Each row is a point on a tangle of strands that fork and nearly touch. The rows are in no order.
In the rows, 128 means zero.
Points whose rows are less than 136 apart are linked; no others are. Some points are linked to none.
Nop: [ 97 124 110 143 141  78 139 144 134 124 139 145  75 116  80 151 174  98
  98  27 151  94 139 113 117 171 193 137 132  97 143  89 129 121]
Fifu: [112 151 104 109 140  99 185 124 141  92  97 186 116 102 112 117 151  73
 115  48 146  85 112 107 127  77 117 143 111 100 146 110 136 132]
lufo: [105 141 135 127 191 128 171  76 163 154 105  61 135 180 113 114 101 112
 166 160 104 159 120 152 121 101  86  93 131 122  77 178 177 134]
roki: [141 134 145 118 176 157  67 157 129  95 127 129  70 109 119 158 156 140
 106 126 117 112 159 163  85 110 122  70 133  86 149  73 117 167]
Nafav: [154 115 137  99 114 152 110 158 179 163 136 140 107  85 140 129 151 111
 159 152  89 146 104 159  84  80 136 154 158  69 136  76  84 121]
vodo: [103 154 128  97 165 180 180 125 127 141 135 168 181 135 146 102 110 122
  70 196 122 106 137 115 192 116 146 153 132 191 126 135 165 150]
Gutof: [115 147 126 144 152 124 122 106 104  92 156 135  51 146 107 173 166 115
  57  51 131 112 131 118 133 136 154 114  99 122 164 118 125 160]
tisi: [165 128  81 129 126 193  85 116 117 114 154 142 143 118 150 135 101 162
  65 146 158 108 151 171 132 100 145 101 106 125 169 121 162 129]
Movab: [117 115 105 114 143 111 107 151 172  51 121 107 119 134 148  90  64 124
 162 111 146 158 150 127 129 123 149 103 137  84 136  80 163  93]
riso: [108 161 112 112 124 148 140 148 173 117 175 162 149 111 122 127 122 106
 113 134 121 143 121 163 132 137 183 125 128 115 141  93 149 162]
tomok: [122  94 135  64 169 152  97 115  51 143 127 116 125 189 172  99 110 139
 117 133 159 143 168  75 186 145 129 146 119 170 161 141 171 118]
leb: [123 140  98 169 160 115 167  31 149 144 138 101 180 171  94 139  95 106
  69 164 125 172  89 140 149 133 124 130  98 174 103 171 177 133]
pimi: [139 128  99 162 155 175 112  85 116 112 137 143 157 142 121 149  92 151
  33 181 146 138 157 174 131 112 147  97 103 171 131 105 181 145]
Fero: [116 115 164 122 182 109 134 171 107 123  86 165 113  87 130 137 207 125
 133 102 114 105 171 116  96 138 112 110 134 108 152  83  65 134]
razi: [168  87 129 113 120 148  85 112 136 116 113  67 155 145 197  94  91 153
 146 124 172 164 118 138 135 117  99 140 115 119 135 167 138  73]
gat: [157 100 146 156  53 112  76 156 143 170 123 116 126 113 125 143 166 175
 165 154 109 124 109 159  92 156 107 139 155 106  99 145  49  95]
gere: [121 130 121 149  87  95 110 194 142 109 121 135 163 110  97 141 107 178
 175 165 155  71 163 154 103 156 130  67 165 129  89 147 131 114]
Vivog: [147 136 154 141 141 114 103 169 124 121 122 128 116 107 138 137 189 140
 133 116 127 103 138 140 105 162 121  90 138 104 156 105  57 129]
Mori: [126 153 121  89 164 177 160 169 135 135  99 165 150  90 166  65 170 115
 171 118 153  74 162 116 165 120 126  92 131 123 169 133 131 145]
medi: [141 107  83 122 101 114 122 104 124 121 150 101 134 147 144 117 128 136
 130  63 152 128 111  65 178 173 174 156 118 134 191 149 108  99]
fip: [ 91 166 149 121 165 127 141 128 174  89 127 120 115 145 105 122  75 131
 110 170 108 149 133 142 126 103 135 107 145 130  74  96 172 163]
rede: [140 112 124 168 113  62 136 119 122 110 110 119  91 138 109 162 153 108
 140  54 125 123 116 134  83 130 127 143 128 108 125 112 101 106]
zutu: [161 154 144 147 109 140  89 125 191  66 148  73 136 112 175  94 100 153
 127 124 142 171  91 130 140 137 140 119 112  85 133 136 117  96]
Rigis: [ 83 143 167 159 125  71 159 118 100  79 115 146  74 128  70 187 131 119
  80  87 105 133 114  97 114 119 106 144 117 149  87 134 112 147]
nug: [ 82 140 136  72 186 176 160 138  97 127 115 166 141 157 154  92 125 133
 112 160 134 106 183 100 192 120 127 119 133 178 141 150 181 162]
Gasa: [145 145 138 139 118 113 139  99 191 152 137 104  76 114 130 126 147  79
 159  94  77 180  61 118 110 115 135 183 133  76 118  93 106 125]
Rof: [160 137  90 127 145 130 147  63  61 162 103 133 146 161 106 146 122 122
  76 113 168  85 119 101 152 113  85 141  88 187 118 195 182 142]
Gomit: [100 136  90 129 161  99 122  70 139  68 127 120 138 173  83 125  42 116
  62 160 138 137 120 101 146 104 128 140 111 151  98 114 221 124]
nin: [162 130 134  97 145 173 112 135  99 134 107 110 104 125 148 123 110 149
 123 124 160  94 142 124 129  97 100 118 136 140 129 140 147 144]
zulim: [130 152 135 146 145 127 101 124 174 116 134  84  91 145 128 131 110 140
 154 152 107 171 130 160 118 130 142  80 151 101  89 117 161 146]
kezu: [149 205 108 145 107 143 108 166 115  80 166 178 107 118 112  86 143 158
  89 105 172  41 152 111 164 124 141  80 118 100 156 122 114 127]
zim: [124 108 148  98 144 156 139 168 175 156 119 107 156 120 172  84 122 120
 201 172 109 140 130 144 132 124 131 132 161 112 125 135 121 110]
gaver: [163 104  99 123 113 184  70 145 125 139 163 138 138 110 158 147 161 159
 103 130 151 111 139 191 109 123 156  98 109 106 195 125  99 127]
ridi: [ 90 139 174 164 132  83  85 154  96  57 134 152 140 127 120 148 142 143
 102 183  91 179 171 153  92 135  95  75 122 119 122  61  99 135]
losu: [112 107 133 131 152 114 144  84  91 145 122  98 115 178 118 164 148 128
 128  99 106 154 134  94 167 185 131 129 107 185 137 173 135 166]
Beb: [134 124 123 166 104  96 146  85 139 156 130 146 149 148 150 149 132 115
 150 178  75 198 109 181  88  82  98 143 123 122  85 122 117 121]
rigo: [118 125 116 149 121 123 126  58 157 184 152  93 125 185 155 124 116 131
 146 209  60 215 109 140 155 147 139 162 135 142  92 138 155 123]
bok: [155 128 112 119 120 177 126 158 143 141 112 130 198  95 156  92  95 169
 141 193 185  77 152 158 149 128 111  98 140 146 114 177 168 105]
meza: [111  84 160 144 110  98  89 174  44  77 109 136 135 108 128 136 113 179
 149 151 146 131 198 110 100 147  89  87 138 144 116 112  90  86]
pela: [141 111 125 154 122 129 102 109 122 136 133  60 113 167 131 156 128 164
 150 106 128 146 135 119 151 194 151 103 137 162 134 176 140 145]
tizo: [146 175 162 141 137 125 165 133 174 133 131 129 109  98 136 122 173  91
 133  97  90 142  68 134 112 137 130 150 118  97 132  98  62 150]
Vuso: [148 192 142 172  86 106 114 141 197  82 169 106 160  96 151  91 138 117
 131 109 147 154  65 141 122 174 136 118 107  66 135 125  87 103]
raneb: [ 96 111 109  85 132 104 117 150 151  66 129 123 117 150 114 103  46 128
 143 129 139 126 154  92 143 108 155 135 157 118 116  78 178  95]
levet: [119 136 133 164  84  97 100 181 119 116 145 159 174 110 103 151 120 172
 130 201 124 103 157 164  95 149 124  86 153 140 104 119 107 119]
lizod: [135 148 151 175  93 135  84 165 133 137 157 132 142 107  95 161 113 188
 104 230 109 122 140 166 113 150 146 100 166 148  80 110 125 140]
nivi: [ 92 141 140  95 173 131 170 143 149 116 105 148 127 133 100 136  93 109
 124 160 110 102 130 128 116  70  97 136 150 140  79 128 164 158]
fekiz: [109 119  83 130 118  77 129 151 156 112 142 145 121 104  95 110 150  72
 122  31 161 124 135 144  85 155 187 136 135  65 130  68 140  93]
muguv: [119 125  81 146 110  95 126  76 182 182 158  93 120 135  87 134 159  59
 186  93 101 159  74 112 134 186 175 164 116  88 138 151 181 144]
Galur: [120 153 105 132 151 144 107 102 170 117 172  77  93 144 112 141 133 107
 121  71 131 146 106 125 149 174 201 106 116 110 160 127 175 165]
guniv: [178 132 140 101  93 172 124 141 118 146 125 137 152  84 189  84 160 133
 122 107 158 111  95 123 130 104 106 150 107 109 178 140  53 103]
rumer: [192 184 137 140  95 144 108 150 115  89 106 123 113 101 135  88  95 182
 108 130 183  61 114 106 129  93  78 114 135 120  95 151 124 106]
Fota: [117 121 156 148 126 163  96 115 107 133 160 119 100 130  77 181  86 161
  48 202  97 149 137 128 131 114 156 147 149 175  95  94 168 153]
lanud: [122  88 120  91 168 117 144 145 125 107  96 151 123 123 165 101 144 114
 142  80 133 143 166  94 140 118 148 141 131 115 173  74  95  94]
gofi: [ 83 122 127 120 156 104 146 113 141 111 110 185 127 139 118 164 140  96
 102 134  93 179 138 180  95  77 110 123 111 121 116 102 129 163]
popeb: [168 128 128 144 100 177  69 124 197 160 158  82 104  96 137 132 153 143
 153 148 111 151  88 186 108 123 147 109 129  73 133 143 133 130]
lik: [145 117 126 130 119 155 151 141 126 179 110 109 194 129 159 108  98 155
 154 179 158 106 126 142 152 158 112 140 143 176 101 192 144 115]
zit: [114 148 104 103 131 169 157 143 164 148 164 146 170 112 130 123 103 126
 122 168 123 114 120 134 168 136 175 136 138 150 140 125 158 152]
Nepu: [128 101  95 112 158 111 159 110 153 117 105 121 146 115 164  91 154  80
 162  45 145 139 133  92 157 144 167 140  98 104 200 115 134  85]
dif: [134 155 121 179 108  95 144 124 146  92 129 129 167 134 115 136  76 147
 111 160 132 124 122 149 119 129 125 110 130 158  80 133 151 125]
mozat: [ 98  88 151 149 115 130 114 155 110 191 132 135  69 117  85 183 182 148
 171 141  71 139 165 127 116 174 149 132 171 132 113 114  98 152]
nav: [112 107 131 110 144 132 159 158 160 173 115 149 148 113 153 121 170 101
 189 135  88 145 135 150 121 139 142 140 152 122 150 111  93 136]
mapi: [141 151 160 111 129 133  89 170 166 110 153 141 106 103 142 121 145 129
 123 150  93 168 117 143 111 129 153 121 155  83 140  50  66 128]
kuz: [130 166 117 166  94  82 129 172 141  81 129 145 135 107  81 145 105 144
 143 123 165  54 134 152  87 140 122  79 146 108  91 128 141 123]
vogo: [117 140 141 162 101  98 150  82 160 141 135 124 132 167 169 115 123 118
 155 181  61 221 107 142 132 119 115 162 140 127  79 110 112 112]
Nada: [ 76 136 160 122 137 139 150 149  35 101 100 194 120 113  95 109 111 156
 101 151 148  90 199  78 164 101  86 120 136 181  98 147 171 141]
daso: [141 127  88 121 134 125 112 112 138  88 132 114  92 123 112 138 112 105
 125  56 155  90 123 122 116 104 145 116 115  90 160 108 168 119]
Fenil: [112  93  98 118 134 129 109 104  50  90 130 148 114 167 126 142 122 153
  97  91 149 132 196  88 180 145 145 105  96 169 173 137 171 130]
Feg: [119 125 145 143 121 117 100 138  73  43 130 170 136 130 146 124 106 159
  81 152 128 155 173 129 112 104 109 102 103 130 147  64 100 113]
sesef: [106 147 191  88 173 157 153 163 140 113 120 122 125 142 172  88  97 137
 132 186  97 150 136 108 146 115 124 143 161 147 102 102 111 144]
zeren: [104 107 108 141  90 138 132 144 152 211 158 145  97 124  74 177 168 129
 165 133  82 108 134 146 126 181 184 152 165 132 128 121 114 166]
Meriz: [134 139 122 125  77 118 143 161 193 156 149 123 120  83 105 112 122 114
 165 106 128 107  79 114 119 140 163 163 154  94 126 108  87 108]
lizur: [150 144 148 155 159 142 140  79 148 151 116  54 105 151 155 125 165 117
 144  88 103 173  93 129 144 165 127 110 103 131 149 164 105 162]
Sumaf: [162 159 121 141 116 136 106 168  58 100  86 176 111 117 113  87 154 159
 137  98 177  40 183 108 127 100  70  76 121 107 140 137 120 119]
vumid: [114 164 139  88 153 134 183 169 132 103  99 170 121 112 147  67 142 119
 151  95 139  89 160  68 184 123 138 121 146 136 145 118 112 128]
gipug: [156  73 119  89  92 179  68 157  84 164 140 141 137 112 162 137 146 171
 108 128 169 111 156 151 110 115 132 124 128 129 171 132  80 107]
savo: [140 155  86 157 125 133 162  93 100 132 136 140 155 145 116 152 135 138
  95  95 152  78 129 118 163 146 138 112  99 179 140 185 169 154]
zur: [154 134  96 187 147 146 149  42 131 146 127 126 176 150 100 162  96 120
  36 173 139 145 111 166 129 118 120 121 115 187 100 144 162 130]
lala: [141 109  92 149 109 128 130 136 147 160 121 126 157 116 115 157 145 122
 177 124 129  91 131 188  92 127 133  95 134 123 135 158 152 137]
Sot: [170 151 125 108 157 142 131  66  51 158  91 112 111 170 142 110 123 124
  98  82 178 113 120  91 151  97  61 133  81 161 131 172 169 142]
vilut: [148 114  98 145  83 122 136 128 146 123 157 130 169 117 151 128 119 125
 134 107 141 133 107 146 121 123 149 147 115 119 164 134 103  96]
Puvo: [116 104 141 107 165 140 110  83 110 180 139  85 119 196 114 142 104 127
 111 207  76 179 122 125 139 127 122 163 142 164  84 141 166 139]
lebu: [132 140 137 133 128 109 153 124 199 124 118  97 127 103 130 104 108  65
 185 105 113 160  83 126 103  97 126 143 123  64 114 114 154 108]
Fosuk: [136 110 113 124 116 135  99 131 194  98 152  92 139 120 170  96  93 117
 163 121 131 193 115 145 136 126 159 125 121  73 153 116 148  86]
selov: [154 148  93 122  83 164 134 151 104 145 148 173 157  95 119 124 101 162
  87 156 167  56 136 124 141  92 140 134 138 150 129 135 125 115]
vaf: [134 131 119 152  79  99  79 167 181 148 170 139 141  99 130 116 186 124
 136 127 119 140  92 171 103 170 150 129 135  55 150  90  32  82]
gezi: [158 120 149  94 158 169 145  89 118 193 103  61 139 136 170 100 131  94
 163 114 147 117  85 120 136 117  88 142 100 140 152 184 153 140]
Gitu: [135  99 110 163  78  80  75 120 153 121 136  70  99 160 110 146  94 160
 173 125 119 170 127 117 124 155 155 131 161 118  90 141 154  94]
bon: [135 140 159 150 104 147  81 157 113 101 174 140 110 107  98 166  95 175
  61 194 116 128 142 148  99 111 151 120 144 134 109  75 122 136]
Biv: [138 128 163 140 121 106 140 110  69 105 117 116  80 136 107 169 121 136
  93  92 120 127 120  87 112 113  93 153 123 158 105 132 100 134]
lif: [100 113 132 136 111  77 144 103 147 167 124 123  72 152  76 173 152  97
 164 108  63 155 104  99 127 152 134 182 153 133  87 120 122 144]
dod: [ 98 122 146 110 161 138 139 105  50  96  90 162 114 153 119 124  86 144
  68 158 146 124 168  95 147  81  67 135 112 169  96 127 180 137]
pes: [132 145 114 134 126 168 113 122 182 176 168  82 107 120 107 143 142 122
 151 114 110 122 100 134 157 191 193 127 134 128 157 149 153 172]
kir: [ 71 126 144 104 148 115 170 159 126 102 103 202 136 111 108 155 132 114
 109 155 107 120 148 133 110  81 106 138 136 145 108 115 127 165]
Dilo: [189 101 113 150 108 165 100  87 123 190 133 102 144 123 149 164 131 132
 114 158 120 151  91 194  80  81  95 151 112 121 124 152 126 126]
bifin: [151  91  97 113  88 148 108 119 127 207 150 100 156 137 113 151  97 144
 136 174 118 116 102 127 140 147 147 183 154 160 122 159 139 121]
zaga: [153 114 124 141 129 102 139 101 114 111  97  95 102 133 121 151 129 109
 141  64 133 100 109 119  99 102  99 127 114 123 129 142 128 128]
saz: [131 146 125 155 172 135 159  92 148 143  99  93 163 149 143 121 136 128
 161 156 120 164 131 191 100 114  85  61 104 124 110 166 142 149]
deneg: [ 89 149 106 135 114 100 130 140 140  84 160 182 136 127 101 144 123 101
  84 102 142 136 132 166 103 132 165 114 120 110 124  85 150 154]
gakof: [116 148 193  91 189 168 147 134 121 135 112 107 102 149 167 114 134 132
 110 150  96 172 128 114 137 117 102 130 133 152 111 119 100 175]
vazi: [135 116 119 106 129 148 162 160 140 152  98 148 178  87 181  69 177 114
 184 102 156  93 147 120 153 144 132 108 120 121 187 143  83 107]
bovaz: [150 130 106 114 102 151 144 119  83 153 141 159 157 125 118 134  91 146
  75 161 158  83 133  85 168 112 134 171 134 183 123 140 149 120]
zut: [166 151 157 148 111 138 106 116  47  76 119 154 128 138 176 109 118 168
  56 126 156 143 150 109 132 105  88 129  93 147 140 107  88 114]
funu: [120 130 135 154 112 100 136 157 111 108 129 120  91 124 110 138 148 154
 137  69 151  86 150  78 153 184 165 110 141 143 136 134  92 119]
mun: [154 137 144 115 162 179  92 134 114 110 124 111  99 122 139 145 115 151
 100 153 121 130 141 158  96  94 104  93 124 113 125 103 129 163]
kodet: [181 114 119 152  76 174  78 123 163 181 166 110 135  94 135 151 158 153
 120 153 120 123  82 199  93 114 128 147 122  96 139 152 103 120]
kogef: [111  98  82 137  81 126 124 155 159 200 158 148 140 102  82 159 164 123
 182 119 130  80 133 183  94 158 186 111 153 107 146 132 133 141]
beg: [121 153 139 131 110 120  69 174 159 106 168 157 147 117 133 129 141 144
 120 195 102 169 145 182 104 145 155  90 153  90 130  59 105 133]
tav: [151 132 120 140  90 118 153 112  85 126 137 140 140 144 172 101 155 139
 117  65 147 132 119  74 169 161 133 160 101 156 178 147  62 109]
febe: [ 84 131  93 101 154  76 166 100 153  63 101 167 123 143 105 128 101  69
 110  72 135 138 109 113 139  87 114 149 100 111 129 117 175 131]
nosiz: [ 69 141 106 134 172  73 162  53 156 102 116 113 155 196  73 131  85 105
  74 166 115 175 107 126 149 120 121 134 105 163  87 159 198 139]
saro: [ 89 112 206 152 155 109 136 123  22 108  99 132 104 124 114 163 135 152
 122 133 132 162 166 114  99 137  57 115 116 181  83 148 111 142]
lopiv: [ 97  87 163 103 162 134  96  93  84 136 143  98  94 174  87 169  95 139
  76 195  85 184 142 105 138 114 128 162 132 177  95 116 170 143]
Kaguf: [103 128  85 135 123 121 169  85 172 159 166 131 180 135 118 130 135  61
 154 105 108 173  93 138 151 166 172 152  92 115 159 153 176 144]
nekit: [112 108 110  97 148 129 144  87 117 109 137 154 150 156 148 139 111 104
  70 139 103 173 118 125 146  89 132 177  99 158 157 112 135 135]
zer: [155  86 135  85 114 170 106 155 115 172 128 139 152 106 195 111 168 143
 135 132 132 148 131 151 117 125 124 147 126 117 184 115  49 115]
Tona: [123 131 125 191  94  60 123 133 146 137 142 142  95 134 104 149 176 108
 150  83 111 154 120 153  90 176 159 131 140  89 109  97  94 120]
Viku: [104  81 158 167 136  84 138 146  95 154 104 131  87 117 100 167 193 138
 159  90  84 151 166 108 112 184 144 140 144 137 124 111  75 118]
batu: [157 155 136 163 128 129  69 125 190 121 142  76  59 117 124 142 151 133
 147 114 116 163 100 172  95 139 150  91 139  65 112 109 136 132]
Vofom: [140 142 111 171  69  82 110 127 170 143 152 145 120 112 139 129 176 114
 166 130 106 169 100 178  90 157 142 130 139  66 110 100  89 101]
rol: [ 86 103 104  64 127  87 127 132 136  78 141 163 116 143  77 135  60  99
 112 136 117 117 122  73 138  88 151 180 152 126 111  80 173 110]
fubu: [ 78 171 116  94 135 129 174 167 128  89 120 220 123 107  98  95 138 122
 118 103 148  78 173  81 181 112 153 111 138 134 136 107 145 150]
gebe: [ 57 111 150 145 135  55 166 116 133 118  94 158  93 145  81 174 162  93
 127  97  80 179 130 117 126 142 122 153 135 142  93 133 117 155]
Pobo: [132  91 117 108 125 128 178 126 165 156 110 115 171  93 166  89 145  79
 192  88 134 121 104 106 143 130 142 155 114 103 184 138 109  86]
lofa: [124 120 124  51 173 183 121 137  90 161 116 123 131 164 175  72 110 131
 146 136 168  99 167  94 184 126 121 132 138 148 153 155 186 124]
rek: [169 106 108 154 114 136 106  73 134 177 118  88 132 155 143 153 105 130
 131 180 104 187 109 183  87  75  90 141 128 125  79 147 150 106]
vam: [119 137 154 104 189 184 133 124 124 145 128 123 116 138 151 143 159 135
 106 147 105 157 143 153 136 125 127  96 122 149 142 122 119 195]
fenas: [134 109  75 114 121 124 102 110  86  90 138 147  99 148 103 141 109 134
  96  72 156  96 157  90 151 109 144 126 115 127 168 123 164 113]
Sela: [121 164 112 120 117 104 187 159 136 102 118 204 161  88 127 113 154  90
 134  96 140  74 119 133 111  96 116 129 121 107 139 108  93 122]
vunu: [120 167 125 147 122  84 160 149 185 101 118 128 127  98 101 110 123  74
 169  83 141 125  99 146  91 126 135 115 137  78  89 106 150 128]
fas: [124 112 164 102 132 120 164 168  72 149  86 166 144 117 160 109 152 131
 163 118 147 102 159  98 120 122  90 134 145 151 122 131  76 124]
Gane: [163  76 169 128  94 123  97 122  69 186  99  90  72 126 131 156 157 146
 135  68 143 105 116 103  94 144 102 177 138 137 139 136  68 113]
veve: [157 121  99 134 126 128 122 142  87 103  70 150 151 115 155  90 141 146
 168  90 186  65 169 142 112 109  72  70 108 114 149 157 139 112]
bor: [163  99 103 120  95 114 110  83 138 186 147  73 139 149 116 132 103 111
 161 149 102 140  56  84 140 152 128 222 132 136 125 168 125 113]
kuve: [ 92  64 155 132 138  91 125 174  52  99 100 156 111  96 113 142 147 148
 148 102 137 127 199  84 108 140 114 111 145 134 129  92  77  72]
bem: [161 147 144 161 152 162 138  93 158 171 121  80 164 126 168 117 152 132
 154 168 107 184 101 190 122 135 102  91  95 116 118 176 116 146]
Zoret: [130 202 153 182  98  81 130 142 163  79 164 125 139 130 133 119 135 128
 113 123 112 160  90 138 127 185 142 113 120 118 108 108  79 138]
kofop: [155 122 131  77  98 166 129 150  98 184 105 127 140 111 152  87 121 150
 156 119 188  65 130 100 147 108 103 146 145 151 134 164 126 115]
libob: [ 63 107 174 132 166 134 137 117  64  88  89 144 107 125  87 151  85 155
  75 185 124 142 173 121 100  73  53 118 124 170  69 123 165 150]
Dafil: [149 143 127 140 141 155 152  79 185 159 149  72 173 132 141 108  76  85
 126 187 100 175  64 117 148 105 122 172 109 108 112 160 175  99]
Bodo: [129 161 142 141 133 135 169 140 182 169 122 145 146  92 132 124 185  81
 177 138  86 131  93 173 107 137 129 121 127  96 133 124  99 158]
dogov: [123  81 134  64 162 127 137  99  85 128 114 140 104 160 137 146 135  88
 102 103  99 155 115  87 138  88 106 190 114 147 156 111 115 134]
non: [ 63 120 195 156 144  99 149 135  76  99 106 141 116 122  87 163 127 149
 118 184  95 160 158 124 107 119  81 116 139 180  64 138 123 156]
zama: [184 180 136 140  96 140 101 146 105  65 128 144 142 114 171  71 108 175
  87 133 169 111 132  96 153 114 105 113 113 125 135 129  90  94]
kasof: [112 141 114 127 115 139 137 159  47 102 101 208 115 114  89 108 126 159
 119 114 158  55 203  95 149  83  90 103 126 141 116 137 158 139]
ninu: [115 120 119 115 146 106 155  95 159 172 121  93 107 154  90 152 133  89
 172 127  82 135  89 120 130 128 121 156 142 137  98 153 158 153]
kaluz: [116 199  93 137 111 140 143 150 120  73 154 209 135 111 108  92 123 140
  79 119 161  72 157 128 163 120 153  87 110 122 144 106 156 145]
Gogiz: [100 116 110 114 166 154 156  89 173 178 145 103 153 151 145 127 144  75
 172 143  84 178 110 158 152 139 151 121 106 113 153 151 173 151]
mub: [152 138 158 125 171 170 124  76 155 184 126  21  97 167 147 115 121 134
 141 149 108 183  88 130 143 145 107 122 125 133 107 173 142 154]
rodag: [117  70 143  90 141 106 139 147  70 108  80 159 124 133 161 110 123 120
 150  96 144 135 177  83 114  93  93 149 142 129 141  93  87  82]
tuk: [152 124 166 145  76  95 130 159  99 126 124 137 143 116 158 124 144 152
 130 119 122 137 109 100 117 153 104 159 131 131 124 113   4  93]
lib: [137 165 112 145  81 122 120 166  96 108 179 189  90 111  89 122 143 149
  82 107 170  30 144  99 137 104 145 113 125 105 145 114  82 108]
zunu: [125 127 100 124 142 125  95  88 125  97 176 108  85 159 111 166 126 114
  75  78 122 159 111 115 147 150 185 135 108 131 170 108 154 152]
mez: [172 175 145 146 116 159 124 146 153 118 118  87 163  98 168  91 136 162
 143 140 167  97 103 139 148 158 105  93 111 134 129 192 119 126]
pava: [ 97 117  84  81 145  66 125  97 155  82 137 140 125 156  73 137  81  63
 120 112 123 137  89  93 126 104 140 177 120 110 111 114 200 123]
Vakol: [129 208 137 189  86  94 152 126 170  97 169 130 161 118 112 120  95 131
  97 145 128 146  76 140 124 165 152 136 128 135  80 123 127 142]
zafo: [122 159 124 156 104 120 159 137  95 118 131 131 116 145 108 138 149 159
 126  85 156  73 145  79 181 188 154 100 128 179 138 179 130 151]
vagaz: [152  97 151  63 133 172 131 150 134 186 114 120 112 100 154 121 124 107
 156 142 113 112 104 134 103  66 106 180 159 114 136 108 101 128]
fedu: [158 153 146 144 122 120 108 165 162 113 114 105 150  95 148 111 165 143
 165 126 137  98 112 151 117 163 112  83 133 104 140 147  89 121]
bogub: [ 87 125 162 133 138 122  94 156 135  99 140 161 134 137 139 132 129 146
 128 222  78 194 176 164 101 109 132 100 151 126 109  58 131 151]
nitil: [107  41  98  98 104 124  93 164  98 154 134 122 121 136  95 162 110 157
 162 119 147 104 185 100 132 153 171 113 163 143 145 129 135  97]
Fod: [158 122 137 110 100 139 127 140  91 195  87 103 152 125 142 113 109 156
 168 132 199  57 125 118 137 134  80 143 148 177  98 197 160 120]
fudaz: [114  91 144 118 191 125  95 164 101  94  98 155  69  94 112 155 170 132
 119  94 127 112 185 130  80 107 125  95 133  89 154  58 109 126]
bur: [114 119 126  96 180 128 169  90 139 178 104  88 149 175 105 128 102  87
 157 171  99 117  95 131 119  97  88 148 132 142  80 183 183 127]
kesub: [140 142  89 128 109 155 120 173 108 115 124 179 177  96 121 112 104 172
 117 176 174  48 177 152 128 107 116  79 136 131 127 135 151 125]
zavo: [162 174 161 167 138 144 131  93 169 145 134  78 120 129 169 113 157 131
 139 145  88 192  78 158 129 149 105 109  97 111 125 144  74 150]
kos: [125 109 133  75 187 144 159  91 100 197  95  91 146 167 134 121 133  86
 160 136 131  95  99 119 130 119  83 148 114 158 122 191 173 146]
bizub: [121 164 105 133 103 105 142 166 124  95 159 206 122 100  99 126 155 103
  93  92 162  45 130 144  98 105 136 113 117  83 147  84  84 116]
zofor: [114 107 158 119 124 146 131 147  84 129 136 157 152 128 148 139 123 160
 105 176 114 152 163 127 134 131 131 138 133 173 135 114 104 142]
vab: [121  93 129  95 146 136 122 113  56 138 127 121 113 165 136 148 138 137
 121 102 143 130 165  76 178 161 139 137 117 184 156 154 146 142]
zof: [ 74 148 141 132 163 108 143 144 124  94 128 175  66 110  81 170 185 107
  76  65 129 102 151 122 132 152 164 113 121 121 141 110 128 171]
pegim: [109 105 153 157 113  91 129 168 111 146 128 121  78 107  88 154 167 149
 138  80 123 102 148  91 121 193 167 134 152 127 124 107  52 104]
Nemol: [117 126  84 138 106  84 134 127 167  98 142 138 144 107 103 109 115  52
 148  53 158 149 115 166  76 121 156 129 123  55 119  96 179 104]
rela: [149  92 130  96 123 157 141 111 140 186 118  83 137 124 158 107 144  99
 172 104 123 122  92 107 145 142 130 171 123 133 169 161 120 125]
Fif: [127 122 107 151 115 150 124 101 196 194 152  89 111 102 117 133 170  83
 188  94 114 145  98 160 124 170 183 114 115  82 161 149 173 150]
sasi: [160 115 107 115 117 105 116  84 109 128 141  74 133 164 134 126 103 127
 130 100 134 136  85  52 164 157 134 186 119 157 149 165 129 110]
tezak: [166 116 132 123  63 128  94 154 176 124 123  83 130  90 119 114  86 168
 156 125 155  94  82 116 107  98 120 155 158 101  91 150  99  74]
bova: [173 142 128 122 105 143 110 137 167  94 111  85 115  90 138 100  83 148
 146 114 166  86  91 123 113  83  97 129 131  91 117 147 141  92]
lago: [149 118 104 139 146 150 132 132 121 130  86 113 165 112 142 125 122 136
 172 137 167  72 152 190  91 104  81  66 113 126 133 173 170 140]
Kanud: [125  92 158  65 151 134 137 132 135 155 115 125 103 148 142 131 119  90
 148 142  75 162 107 108 117  78 112 197 157 118 125 100 112 115]
kelof: [134 133 143 131  83 128 156 148 101 152 132 152 139 119 160 106 161 150
 126 100 129 119 119  79 161 189 140 159 124 157 159 134  10 118]
Sen: [180 138 156 140  78 122 102 144 143 121 143 119 134 102 163 115 149 147
 113 121 128 131  74 133 109 123 103 162 119  95 146 122  17  95]
dom: [105 131 112 154 109 109 117 119 122  75 139 130 142 146  89 143  45 161
  85 167 142 117 158 113 140 125 152 120 141 167  92 108 196 127]
sud: [125  99 158 150 147 118 104 131  41  86  98 121 108 138 135 150 130 162
 127 111 148 137 187 127 103 140  85  78 119 148 123 135 121 129]
roros: [ 98 114 181  99 149 144 149 181 140 160 120 114 146 151 171  95 115 147
 182 189  97 145 148 118 144 156 129 141 181 150 102 134 107 130]
kiku: [113 114  99  80 192 173 155  95 144 155 147 112 176 152 147 113 110  82
 134 165 118 130 121 140 165 111 141 132 100 136 165 161 199 135]
bel: [159 153 130 175 105 141 102 126 146 116 148  76 130 131 147 132 127 181
 118 125 150 122 108 134 147 185 146 105 124 148 126 184 118 129]
Sav: [ 67 119 117 111 140 101 134 101 134  83 129 171 128 157 112 156 122 104
  69 125 104 190 135 149 134 104 150 137 103 140 137  97 162 161]
gefo: [115 104 109  92 178 162 167 101 117 155 123 135 209 159 176  91  86  91
 125 187 129 124 127 140 146 100 106 158 113 148 135 161 184  91]

Follow the links from the first point to the second, and from the first to the third. Name the last point that the two ways share.
Fero, saz, Pobo -> bur
zit, rek, Nafav -> Sav
rol, Rigis, libob -> Pobo
bogub, Biv, rek -> Sav

A fork is a point with three links, a tip a point with one. Leave the first point through the second and follow the links. Name the first fork or tip that comes.
bogub, ridi -> tezak
selov, kesub -> mun
veve, Sumaf -> rodag
rek, Beb -> kuz
vunu, Nemol -> gefo
bon, Fota -> Sav
Gomit, dom -> Pobo

A fork is a point with three links. Follow the links from the first point to the second and name the forks in between, in order.
rodag, Vivog -> Pobo > bur > zaga > vab
rigo, Feg -> Sav
selov, Fenil -> mun > vab
vumid, libob -> Pobo > rodag
vogo, daso -> Sav > vab
Rigis, meza -> bur > Pobo > rodag
rede, kuve -> zaga > bur > Pobo > rodag
bur, sesef -> zaga > vab > mun
zaga, lanud -> bur > Pobo
saro, lib -> rodag > Pobo

Name the points in between on the shortest way along the links from the first point to the second, in order.
bogub, vodo -> beg > mapi > Nafav > vagaz > Kanud > dogov > nekit > Sav > deneg > riso > zit
nug, kofop -> lofa > tomok > vab > losu > pela > bel > mez > fedu > Vivog > Fero > fudaz > roki > mun > nin
losu, fas -> vab > Fenil > fenas > daso > zaga > Biv > Rigis > gebe > lif > ninu > bur > kos > gezi > rela > Pobo > Nepu > lanud > rodag
vunu, pes -> Nemol > fekiz > Nop > zof > Gutof > zunu > Galur
lanud, Sela -> Nepu > Pobo > vazi > Mori > vumid > fubu > kaluz > kezu > lib > bizub
